Points, in no order, along strands that fork, close into loops and pass close to each other.
Two points are linked if the straight distance between their rows is under 74.3. Some points are linked to none.
kuf: -29, 19, -12, 3, -40, -4, 7, 15, 18, -38, 26, 17, -30, 11, 6, 10, 45, -3, 24, -19, -8, -15, 3, -12, 1, -2, 28, 4, 26, 1, -6, -12, -6, -4, 26, 25, 30, -8, -25, 39, -7, 1, -7, 13, -2
losev: 0, 2, 18, -8, -16, -10, -18, -13, -5, -26, 5, -15, 4, 6, -14, -15, 2, 6, 33, -15, -6, 9, 0, 11, -21, -6, 23, 23, -14, 16, 4, -11, -18, -4, 20, 7, -1, 5, -8, -15, -11, -1, 2, -20, 3
fikul: 9, -5, -23, 13, 9, 3, 23, -23, 4, 24, -3, 2, 8, -13, -20, -16, 5, -9, -4, 7, -21, -6, -21, -19, -3, -22, -18, 12, 3, -11, 0, 2, 25, -7, 6, 0, -4, -14, 21, 23, 16, -22, 14, 14, -8
fuvu: 7, -21, 37, -2, -4, 11, 4, -18, 3, -6, -4, -29, -1, 8, 24, 9, 2, -15, 16, -19, -4, -2, 8, 5, 7, -40, 3, 8, -11, 10, -41, -3, 2, 11, 15, -1, 3, -18, -4, 17, -21, -24, -32, -8, -14
timev: -21, -24, -10, -11, 1, 0, -18, 0, 35, -5, 8, 1, 3, -23, -8, 17, 18, 2, 1, 13, 0, 8, 20, 29, 13, 27, 1, -12, 3, 0, 16, 11, 1, 38, -7, 6, 16, -18, -22, -8, 5, 12, 9, 7, -11
Gitu: 5, 37, 2, 16, -21, 25, 2, 35, -20, -5, 7, 1, -11, 1, 45, -8, -40, -13, -38, -13, 11, -17, -14, -9, 19, -1, 0, -2, -3, -11, -8, 13, 18, -45, -24, -27, -4, 22, -1, 16, 5, 4, -34, 4, 14
Venil: -6, 36, -2, 11, -20, 18, -1, 35, -20, 8, -6, 10, -21, 14, 34, 13, -28, -4, -24, -14, 16, -26, -5, -16, 10, 6, 11, -4, 17, 1, -9, 6, 10, -30, -15, -15, 3, 16, 0, 17, 5, 0, -29, 13, 8
kod: -7, 14, 28, -5, -26, 4, -4, -3, -2, -17, 2, -13, -18, 19, 21, 11, 11, 1, 36, -30, 4, -16, 2, -13, -9, -28, 21, 14, 3, 20, -29, -3, -19, -4, 29, 14, 10, -4, -7, 25, -21, -19, -24, -4, -10
loz: -21, 21, -22, -9, -29, -12, -13, 13, 7, -34, 37, 23, -19, 4, -4, -3, 18, 7, 22, -5, 5, 12, 13, 10, 6, 18, 22, 9, 15, 1, 22, -23, -14, -19, 19, 9, 25, 12, -27, -10, -11, 16, 21, -14, 6
difel: -11, 14, -7, 3, -31, 4, -2, -3, 8, -16, 12, -3, -6, -2, 3, -13, 8, -9, 12, -19, -15, 3, -6, -3, 7, -18, 17, 18, 9, 4, -6, -12, 10, -19, 12, 7, 10, -3, -16, 21, 1, -11, -5, 0, -2
famoz: 14, 17, -1, 8, 9, -2, 9, -5, -26, 24, -22, 7, 5, 8, -13, -17, -19, 4, -6, 0, -5, -4, -24, -26, -17, -10, -6, 7, -1, 12, -2, 0, 8, -20, -2, -7, -17, 3, 26, 1, 14, -14, 6, 4, -2
Zom: -12, -11, -9, -16, 21, -2, -19, -1, 1, 9, 7, 10, 10, 3, -12, 12, -4, 18, 2, 14, 19, 24, 15, 22, 0, 35, -3, -19, -2, 8, 18, -7, -26, 23, -3, 2, -5, 14, 0, -52, -7, 28, 26, -17, 1
zaz: 17, -23, -17, 4, 27, 1, 41, -28, 11, 22, 0, -13, 21, -24, -10, -6, 6, -16, -7, 13, -23, 0, -18, -17, -3, -32, -36, 8, -11, -25, -8, 5, 25, 9, 5, 2, -7, -26, 25, 30, 11, -33, 17, 14, -8
daka: 19, 27, -8, 10, 0, 2, 26, -10, -24, 21, -3, 17, 1, 4, -2, -21, -20, -7, -6, -5, -10, -3, -30, -39, -4, -27, -18, 14, -2, 7, -4, -11, 12, -40, 10, -8, -12, 3, 23, 14, 4, -30, 11, -2, -5
Tapom: -29, 10, -8, -11, -19, -7, -11, 28, 9, -27, 15, 12, -24, 9, 11, 19, 15, 3, 2, 0, 14, -5, 22, 10, 5, 16, 22, -8, 16, 4, 1, -6, -8, 17, 2, 8, 27, 0, -25, -1, -10, 24, -12, 0, 3
dumam: -5, -4, -16, -10, 30, 5, -4, -15, 0, 26, 13, 12, 14, 3, -17, 15, -5, 17, 6, 15, 18, 23, 8, 3, -6, 24, -10, -21, 1, 9, 16, -8, -24, 17, 5, 7, -12, 11, 17, -47, 0, 25, 36, -21, -9
girev: -14, 24, 2, 9, -9, 16, 1, 33, -16, 28, -14, 13, -23, 22, 35, 40, -20, 3, -21, -15, 30, -31, 4, -24, 7, 5, 1, -18, 26, 7, -21, 11, 2, -7, -12, -8, 6, 10, 9, 14, 1, 0, -30, 15, -2
zova: 25, 5, -2, 13, 16, -18, -11, 17, -31, 21, -31, 20, 11, 7, -24, -26, -18, 5, -26, 17, -10, 1, -18, 0, -15, 26, -4, 3, 0, 6, 25, -3, 10, -19, -33, -17, -31, 20, 6, -28, 25, 20, 3, 6, 18
mokas: 10, 5, 19, -1, 7, 0, -23, 24, -22, -8, -16, -7, 10, 8, 13, -16, -42, 4, -29, 10, 14, 12, -7, 22, 8, 15, -4, -13, -14, 1, 6, 7, -10, -7, -34, -23, -25, 32, -7, -31, 2, 28, -7, -11, 24
miloz: -24, -23, -12, -16, 5, -16, -15, 9, 25, -13, 6, 12, -4, -11, -18, 16, 33, 14, 7, 16, 6, 0, 29, 26, -9, 42, 12, -12, 4, -2, 26, 7, -14, 42, -4, 18, 25, -12, -20, -22, -4, 22, 8, 10, -2
loke: -2, 1, -16, 11, 19, -2, 5, -9, -1, 40, -15, 4, -6, 15, -19, 17, 13, 18, -3, 7, 13, -20, 2, -23, -16, 12, 7, -9, 17, -2, 9, 10, -8, 13, 4, 13, 0, 0, 24, -3, 14, 8, 9, 16, -4
megum: -6, 4, -15, -6, 8, 0, -19, 10, -6, 11, 5, 12, 3, 4, -1, 3, -17, 9, -16, 14, 16, 15, 8, 15, 11, 24, -2, -13, 6, 5, 17, -8, -9, 1, -14, -10, -5, 22, -9, -38, 3, 29, 16, -14, 10
rabi: 18, 32, -2, 10, 13, 13, 5, 18, -27, 13, 9, 16, -3, 1, 22, -19, -48, -4, -39, 14, 15, 5, -19, -16, 23, -2, -18, -19, -10, -5, 5, 6, -2, -45, -27, -29, -14, 37, 7, -18, -2, 13, 5, -22, 12
novit: -13, 11, 4, -5, 11, -25, -7, 20, -25, 12, -25, 11, -10, 43, -7, 24, 19, 32, 10, -1, 29, -21, 10, -20, -45, 24, 24, -9, 16, -1, 8, 8, -30, 19, 7, 23, 13, 13, 17, -20, -10, 9, -13, 24, 5
fibe: -30, 9, 7, -11, -26, 6, -2, 26, 17, -35, 21, 7, -33, 10, 25, 30, 24, -5, 11, -13, 14, -10, 24, 1, 13, -5, 21, -10, 16, 9, -21, -3, -9, 17, 17, 11, 27, -8, -29, 21, -19, 15, -23, -4, -8
mone: 8, 34, -18, 13, -2, 11, -4, 21, -15, 13, 14, 21, -12, 7, 17, -11, -34, 2, -33, 11, 16, 0, -7, -8, 25, 13, -3, -11, 7, -9, 13, 0, 3, -44, -18, -20, -4, 36, -5, -16, 4, 25, 3, -14, 9
Gaf: -22, 16, -26, -5, -29, -12, 0, 3, 19, -35, 49, 30, -19, 2, -10, 4, 39, 8, 32, -7, 5, 10, 10, -4, 8, 13, 15, 9, 20, 2, 24, -23, -17, -13, 32, 23, 30, 3, -24, 5, -13, 12, 31, -13, -6
besal: -3, 3, 8, -11, 11, -18, -15, 0, -24, 1, -13, -2, 16, 27, -26, -4, 6, 23, 16, -2, 7, 5, -3, -8, -45, 21, 21, 10, -4, 7, 14, -1, -30, 16, 8, 15, -12, 14, 17, -40, -3, 13, 7, 2, 6
nidud: 8, -26, -15, -11, 29, 16, 22, -39, 19, 14, 23, -7, 27, -26, -9, 5, 4, -6, 10, 16, -2, 23, 0, 0, 7, -10, -37, -4, -11, -11, 3, 2, 3, 24, 10, 10, -11, -18, 19, -7, 2, -10, 37, -15, -20
kemos: -7, 0, -36, 19, 0, 9, 2, -1, 15, 32, -1, 19, -8, -3, -8, 13, 5, -6, -18, 15, -4, -16, 3, -8, 19, 12, -5, -10, 23, -9, 10, 0, 21, 2, -8, -7, 6, -7, -1, 5, 19, 9, 5, 12, -7
kubud: -19, 1, 25, -15, -25, 9, -7, 18, 19, -35, 29, -3, -30, 9, 35, 31, 16, -12, 16, -17, 17, -7, 32, 14, 22, -12, 19, -12, 8, 8, -32, -4, -15, 15, 22, 0, 24, -6, -30, 14, -34, 14, -35, -19, -8
luz: 2, -14, -12, 8, 16, -9, -9, -5, 2, 24, -24, -1, 4, 4, -31, 0, 13, 12, -8, 14, -3, -11, -3, -1, -19, 25, 8, -2, 7, -3, 18, 13, 1, 22, -11, 5, -7, -4, 13, -9, 23, 12, 7, 23, 3
Sog: -8, 14, 3, -10, 11, -29, -8, 9, -26, -5, -13, 7, 0, 39, -19, 12, 26, 34, 27, -5, 19, -16, 5, -23, -57, 24, 26, 8, 6, -2, 18, 1, -41, 20, 20, 31, 13, 14, 17, -25, -14, 9, 0, 12, 10
Ded: 3, 29, 11, 9, -21, 1, 6, 5, -29, 3, -21, -3, -8, 12, 6, -17, -17, 0, 7, -27, -9, -17, -23, -23, -17, -19, 8, 21, 3, 16, -13, 1, 6, -32, 6, 2, -3, 2, 15, 25, 5, -32, -13, 18, -2
mel: -17, -29, -2, -23, 20, -9, -20, -5, 21, -3, 11, 4, 16, -10, -22, 16, 22, 20, 12, 15, 13, 15, 26, 30, -9, 46, -1, -17, -9, 3, 25, 7, -26, 46, 0, 14, 7, -6, -6, -41, -6, 19, 23, -4, -6
digon: 10, 8, -28, 26, 17, 3, 18, -15, -6, 53, -15, 13, -8, 11, -22, 6, 11, 14, -4, 7, 0, -34, -6, -29, -10, 5, -5, -1, 22, -3, 9, 8, 5, -10, 3, 6, -5, 1, 34, 10, 19, -1, 12, 16, -3
Nabod: 7, 12, -26, 10, -5, 6, -9, 15, -4, 7, 4, 19, -2, -9, 0, -18, -25, -9, -31, 18, -6, 6, -9, 8, 25, 16, -10, -4, 6, -7, 17, -6, 24, -28, -21, -24, -8, 17, -12, -12, 17, 18, 6, -6, 12
bivoz: -29, 23, -16, -4, -27, -19, 4, 19, 8, -48, 34, 32, -36, 19, 0, 15, 46, 8, 33, -7, 12, -8, 10, -18, -4, 9, 23, 4, 23, 4, 11, -21, -19, -2, 30, 30, 35, 5, -28, 21, -20, 15, 6, -2, -1
zin: 15, -20, 28, 0, 3, 6, 19, -19, -4, -6, -9, -26, 12, 3, 23, -2, -13, -21, 4, -11, -9, 7, 1, 2, 11, -47, -14, 11, -19, 1, -39, -9, 15, 0, 1, -13, -4, -20, 1, 17, -15, -33, -27, -7, -8
gefe: 26, 35, 20, 11, 10, 8, 6, 23, -32, -1, -3, 8, 0, -1, 29, -30, -56, -7, -42, 10, 9, 1, -27, -12, 11, -8, -20, -15, -25, -6, 0, 16, -1, -50, -34, -35, -17, 34, 11, -10, 0, 3, -7, -15, 17
Lasa: 1, 7, 10, -8, -16, -19, -25, 1, -14, -30, 2, -3, 10, 1, -17, -29, -4, 6, 20, -11, -11, 16, -1, 22, -17, 9, 20, 25, -12, 10, 19, -16, -18, -11, 8, 3, -5, 16, -14, -30, -6, 11, 11, -17, 16
rasu: 3, 3, -5, -3, 13, 0, -24, 23, -13, 4, -5, 7, 7, 0, 6, -8, -32, 8, -30, 17, 14, 17, -1, 25, 14, 28, -7, -17, -3, 0, 18, 1, -7, -5, -34, -19, -18, 33, -11, -40, 4, 37, 6, -11, 22
Kevu: -22, 23, -18, 12, -38, 2, 5, 12, 11, -14, 10, 10, -21, 4, 6, -2, 24, -6, 10, -20, -19, -19, -7, -12, 3, -5, 24, 12, 26, 1, -6, -8, 13, -18, 15, 13, 17, -6, -14, 38, 7, -7, -11, 24, 1
kal: 4, 9, 2, -1, 5, -10, -8, -4, -23, 11, -19, 0, 8, 14, -22, -11, -8, 14, 5, -3, 1, 1, -16, -14, -27, 7, 11, 10, -1, 12, 7, -1, -11, -2, 1, 4, -15, 10, 18, -17, 9, 1, 9, 5, 5
zages: -17, -14, -4, -5, 12, 11, 10, -6, 27, 27, 11, -3, -14, 0, 3, 41, 26, 3, -2, -2, 25, -12, 20, -21, 10, -5, -5, -21, 18, -2, -16, 22, -19, 47, 15, 20, 15, -13, 6, 12, -8, 7, 3, 6, -18
mezi: -4, 12, -7, 2, -33, 0, -8, -4, 8, -28, 23, -1, 0, -10, 0, -25, 1, -10, 13, -14, -18, 21, -3, 13, 15, -12, 13, 20, 1, -1, 3, -19, 12, -31, 9, -1, 7, 3, -22, 6, 0, -4, 8, -12, 2
nivuk: 5, -38, -9, -14, 31, 12, 7, -35, 30, 5, 11, -14, 29, -38, -14, 6, 10, 2, 8, 20, -8, 20, 2, 19, 6, 13, -28, -9, -16, -9, 16, 15, 3, 35, 2, 12, -11, -24, 12, -7, 8, -6, 31, -5, -21
fepi: 9, 10, 2, -1, -14, -18, -21, 7, -18, -20, -8, 4, 11, -8, -20, -37, -16, 0, -1, 1, -15, 20, -10, 19, -8, 10, 5, 23, -8, 7, 20, -12, 2, -19, -11, -7, -14, 17, -14, -22, 12, 11, 11, -9, 20
zam: 5, -25, 27, -5, -12, -12, -26, -7, 9, -32, -15, -23, 15, -13, -13, -21, 1, -6, 18, -6, -21, 15, 5, 41, -5, 1, 10, 12, -22, 8, 3, -4, 7, 14, -5, -3, -12, -10, -22, -7, 4, -1, -9, -8, 7
vamu: 30, -21, 28, -1, 11, 6, 26, -18, -4, -19, 8, -21, 13, 3, 45, -4, -29, -27, -11, 5, -2, 23, 10, 18, 32, -45, -35, 3, -32, -14, -38, -24, 8, -18, -5, -27, -5, -10, -12, -1, -29, -23, -22, -30, 5
Zevu: -13, 22, 26, -9, -4, -17, -16, 29, -33, 0, -33, -1, -12, 41, 8, 22, -2, 22, 9, -16, 23, -24, 4, -14, -40, 14, 25, 3, 11, 14, -9, 12, -27, 5, 2, 11, 6, 12, 9, -7, -11, -5, -25, 23, 5
kuze: -7, 28, 20, 1, -19, -5, -12, 20, -31, 0, -26, -2, -12, 26, 9, 3, -14, 12, 5, -21, 9, -21, -9, -14, -25, 2, 21, 14, 8, 18, -11, 5, -12, -16, 2, 3, 3, 12, 7, 7, -3, -14, -21, 17, 4
Nof: 23, -9, -5, -1, 0, -8, 27, -24, 5, -25, 14, -7, 22, -22, 5, -27, 0, -24, 5, 0, -31, 32, -8, 6, 14, -45, -27, 21, -23, -14, -9, -29, 30, -34, 0, -13, -4, -21, -8, 12, -5, -33, 9, -13, 1
movop: 1, 10, -1, 9, -9, 10, 23, -7, -8, 18, -5, -6, -3, 8, 10, -2, -5, -8, 8, -23, -3, -15, -15, -30, -2, -34, -8, 13, 8, 6, -23, 3, 7, -11, 13, 6, -2, -5, 16, 34, -3, -34, -6, 14, -10
kezoz: 25, 10, 26, 5, 16, 4, -4, 24, -23, -7, -19, -6, 15, -1, 22, -22, -54, -6, -40, 15, 8, 13, -20, 10, 15, -3, -21, -22, -24, -2, -1, 12, 2, -18, -42, -39, -31, 24, 4, -16, 4, 13, -11, -15, 22
gofiv: 25, 30, 18, 13, 7, 15, 22, 30, -29, 4, -2, 8, 1, -3, 41, -19, -55, -19, -48, 6, 9, -10, -26, -19, 18, -20, -27, -14, -26, -12, -10, 11, 18, -48, -32, -42, -11, 21, 13, 8, -3, -15, -20, -8, 13
vunop: 16, 9, 3, 8, 26, 1, 11, 4, -27, 32, -26, 9, 13, 10, -7, -5, -29, 4, -23, 12, 5, 1, -23, -23, -7, -1, -17, -16, -6, 9, -2, 2, 8, -11, -18, -21, -27, 5, 30, -12, 11, -6, 4, -1, 0
tis: 17, 14, -2, 2, -4, -2, 25, -16, -14, -6, 3, 2, 11, -7, 1, -31, -13, -15, 0, -7, -24, 17, -23, -17, 3, -42, -18, 21, -13, -1, -9, -19, 20, -38, 5, -10, -7, -8, 9, 15, 1, -33, 7, -8, -2
Tagob: -14, -14, 21, -16, -22, 7, -11, 5, 31, -39, 46, 0, -23, -2, 26, 22, 20, -11, 27, -15, 14, 8, 40, 33, 30, -2, 14, -13, 1, 7, -18, -11, -17, 8, 26, 0, 23, -5, -36, 2, -36, 10, -18, -35, -8
giko: 23, 11, -11, 5, -1, -22, -18, 12, -26, 0, -13, 23, 10, -8, -28, -44, -16, 2, -18, 15, -20, 11, -18, 11, -13, 22, -4, 19, -2, 4, 31, -11, 11, -28, -21, -13, -25, 23, -8, -25, 24, 19, 16, -2, 24
kabi: 15, 30, 8, 17, -9, 28, 23, 37, -25, 7, 0, 8, -3, -2, 47, -7, -48, -22, -47, -8, 5, -20, -22, -20, 22, -15, -20, -5, -14, -14, -14, 11, 29, -48, -28, -37, -6, 17, 12, 25, -2, -19, -33, 4, 9
Kofuv: -7, -23, 23, -14, -14, 6, -14, -9, 28, -24, 23, -14, -7, -10, 12, 11, 15, -10, 26, -10, 0, 11, 29, 32, 18, -6, 12, -3, -7, 9, -13, -7, -7, 16, 16, -2, 13, -11, -27, -2, -23, 1, -14, -24, -9
gipe: -16, -16, -13, 5, 14, -4, 8, -5, 26, 23, -3, 5, -21, -5, -20, 31, 45, 17, -7, 18, 10, -26, 24, -6, -9, 28, 9, -19, 21, -17, 13, 23, -15, 39, 5, 29, 27, -16, 6, 15, 4, 18, 8, 23, -3
Non: 8, -32, 13, -6, 21, 13, 26, -33, 18, 15, -10, -41, 12, -19, -14, 4, 15, -3, 1, -2, -15, -9, -10, -10, -16, -20, -7, 5, -11, -20, -17, 26, 6, 33, 14, 16, -6, -21, 32, 39, 2, -25, 5, 17, -6
lafuz: -5, -35, -6, -19, 29, 6, -9, -25, 30, 7, 12, -6, 27, -31, -23, 14, 18, 16, 11, 24, 2, 18, 15, 29, -1, 41, -14, -15, -12, -1, 26, 18, -16, 45, 2, 18, -6, -14, 7, -27, 5, 11, 34, -2, -16
kemu: 10, -17, -4, 3, 14, -12, -18, 3, -3, 10, -30, 0, 19, -6, -25, -11, -7, 2, -15, 17, -11, 6, -13, 13, -7, 19, -7, -1, -4, 1, 19, 4, 15, 18, -24, -11, -24, -4, 0, -13, 28, 9, 5, 15, 5
daf: -19, -20, -10, -2, 10, 8, -3, -4, 31, 18, 1, -1, -9, -12, -5, 30, 23, 4, -10, 11, 11, -8, 17, 0, 10, 14, 0, -22, 15, -6, -1, 17, -2, 44, -2, 10, 17, -19, -5, 6, 5, 9, 2, 15, -15
guze: -2, -8, -19, -9, 22, 14, 7, -28, 9, 21, 22, 4, 14, -8, -11, 12, -1, 4, 10, 10, 12, 20, 2, -5, 4, 1, -20, -11, -1, 5, 5, -4, -14, 18, 12, 8, -7, -1, 18, -24, -1, 8, 37, -21, -16
noden: 8, -33, 4, -4, 20, 9, 28, -33, 17, 8, 1, -29, 19, -19, -1, 2, 12, -13, 6, -1, -14, 5, -6, -5, -1, -33, -23, 7, -14, -14, -20, 11, 14, 25, 7, 8, -4, -26, 17, 27, 0, -27, 6, 7, -12
laf: 1, -7, -4, 2, -18, 0, -15, 9, 8, -21, -10, -8, 11, -22, 2, -21, -13, -17, -10, -1, -24, 14, -5, 28, 16, -2, -1, 11, -7, -5, 7, -6, 33, -6, -22, -14, -8, -7, -25, 8, 19, 2, -10, 4, 10
merus: 12, 4, -32, 25, 6, 5, 22, -22, 4, 40, -6, 11, -6, -6, -24, -10, 12, -1, -3, 5, -19, -26, -17, -28, -3, -9, -11, 10, 16, -11, 6, 6, 19, -15, 9, 7, -3, -8, 28, 29, 19, -15, 13, 21, -3
rivi: 23, -50, 20, -3, 13, 3, 27, -34, 18, -14, 0, -33, 20, -14, 19, 3, 10, -28, 13, -4, -22, 14, 13, 17, 15, -45, -24, 11, -30, -11, -35, -13, 23, 10, 0, -6, 3, -32, -8, 20, -17, -34, -19, -3, -11
gevun: 5, -5, -19, 5, 1, -4, -12, 5, 1, 6, -10, 7, 9, -14, -14, -15, -16, -7, -17, 17, -12, 13, -8, 14, 13, 13, -9, 0, 2, -2, 17, -4, 20, -4, -20, -15, -12, 2, -9, -11, 20, 9, 9, 1, 5
Fanin: 19, -21, 0, -4, 1, -10, 11, -27, 12, -26, 0, -14, 29, -32, -6, -27, 6, -18, 16, 4, -36, 31, -7, 19, 9, -32, -23, 17, -24, -10, -1, -19, 30, -16, -3, -9, -6, -26, -6, 10, 7, -28, 11, -9, 0
lusi: -22, -4, -18, -7, -1, -14, -17, 21, 6, -6, 4, 20, -11, 4, -5, 16, 13, 11, -6, 15, 16, 0, 26, 20, 0, 36, 13, -13, 16, -4, 21, -5, -9, 24, -9, 6, 20, 4, -20, -27, 1, 29, 5, 6, 7
Sorod: 23, -48, 15, -3, 5, -4, 13, -40, 26, -29, 1, -32, 26, -30, 3, -11, 21, -22, 27, -3, -35, 20, 8, 25, 8, -36, -15, 14, -30, -12, -16, -10, 26, 4, -1, 4, 2, -35, -7, 18, -5, -33, -9, -1, -9
tari: -4, -31, 29, -11, -14, -7, -25, -9, 26, -34, 7, -20, 4, -15, -4, -5, 12, -5, 31, -9, -13, 11, 24, 46, 3, 7, 18, 2, -20, 10, -2, -5, -5, 19, 9, 0, 6, -14, -28, -11, -14, 0, -15, -19, -1
Temel: -18, -6, 14, -7, 12, 8, 2, 5, 8, 23, -10, -7, -10, 16, 6, 38, 8, 13, -2, -4, 31, -14, 15, -16, -5, -4, 7, -20, 13, 10, -21, 21, -17, 40, 8, 6, 5, -6, 11, 4, -9, 4, -10, 8, -16
rudu: 18, 11, 6, 10, 24, -7, -4, 18, -36, 32, -32, 15, 10, 17, -9, -8, -31, 7, -28, 14, 7, 0, -19, -15, -11, 19, -6, -13, -1, 11, 10, 2, 1, -21, -29, -21, -29, 22, 21, -29, 16, 12, 1, 0, 11
Fonem: 12, -21, -12, 10, 29, -1, 6, -24, 8, 34, -24, -12, 11, -10, -35, 2, 11, 11, -9, 20, -12, -13, -11, -7, -18, 16, -6, -4, -1, -15, 15, 20, 8, 23, -3, 10, -14, -12, 34, 9, 26, 1, 16, 22, -1
taku: 6, -18, 15, 3, -29, -8, -20, -7, 15, -44, -9, -24, 12, -26, 0, -25, 6, -22, 14, -12, -40, 15, 1, 41, 11, -12, 10, 19, -18, -2, -4, -13, 33, -6, -13, -4, -4, -16, -33, 14, 10, -10, -22, 2, 9
fefu: -11, -2, -18, 8, 16, -8, 12, -4, 12, 26, -4, 10, -22, 13, -18, 31, 38, 25, 2, 11, 18, -30, 18, -21, -18, 20, 10, -13, 26, -11, 10, 14, -21, 26, 12, 31, 23, -2, 16, 7, 3, 19, 8, 17, -2
Mak: 7, -19, 0, 2, 20, 5, 15, -27, 13, 27, -15, -27, 5, -12, -31, 2, 18, 10, 0, 7, -12, -16, -10, -13, -24, 7, 3, 3, 0, -18, 5, 26, -1, 29, 14, 22, -6, -11, 36, 27, 15, -6, 16, 21, -3
tifom: -14, 10, 9, -3, 0, 13, -4, 16, -6, 20, -11, -2, -15, 20, 24, 33, -13, 3, -11, -10, 28, -13, 8, -17, 8, -10, 4, -15, 16, 10, -23, 10, -9, 15, -1, -4, 4, 2, 5, 1, -8, 0, -16, 3, -8
tama: -18, 18, -17, -4, -38, 0, -15, 7, 17, -41, 42, 11, -11, -7, 2, -14, 12, -4, 15, -12, -8, 21, 7, 22, 22, 11, 18, 13, 10, -5, 17, -22, 4, -31, 17, 4, 17, 7, -35, 0, -9, 12, 16, -15, 5
rogo: -1, 14, 13, 0, -16, 13, 16, -11, -8, 8, 6, -8, -10, 14, 23, 12, 7, -3, 26, -33, 7, -15, -9, -33, 1, -40, -2, 16, 6, 12, -29, 2, -13, -6, 30, 17, 3, -4, 10, 31, -15, -31, -8, 4, -15
suvid: -7, -13, 35, -6, -11, 5, -3, -10, 13, -11, -2, -28, -11, 8, 11, 15, 20, -2, 27, -22, 1, -15, 13, 0, -8, -26, 20, 3, -3, 13, -33, 10, -14, 25, 25, 10, 11, -14, -4, 21, -21, -17, -31, -2, -14

A piece is two or more points that can be reached from each other along the links. Count, over all rows, the pieces, the separate loops (a circle has one, a figure eight two, a Y none), the forks (points with three links) and the tips (points with one).
pieces | 3
loops | 7
forks | 9
tips | 1

Name the points in between on the shortest way along the links from the first point to the second, in order.
fibe; Mak | Tapom > lusi > miloz > timev > daf > gipe > fefu > loke > luz > Fonem
Lasa; novit | fepi > giko > zova > rudu > vunop > famoz > kal > besal > Sog
movop; Nof | rogo > kod > suvid > fuvu > zin > rivi > Sorod > Fanin
Kofuv; gofiv | tari > zam > taku > laf > gevun > Nabod > mone > rabi > gefe
rasu; Tagob | megum > Zom > mel > miloz > lusi > Tapom > fibe > kubud
Venil; rasu | Gitu > kabi > gofiv > gefe > kezoz > mokas
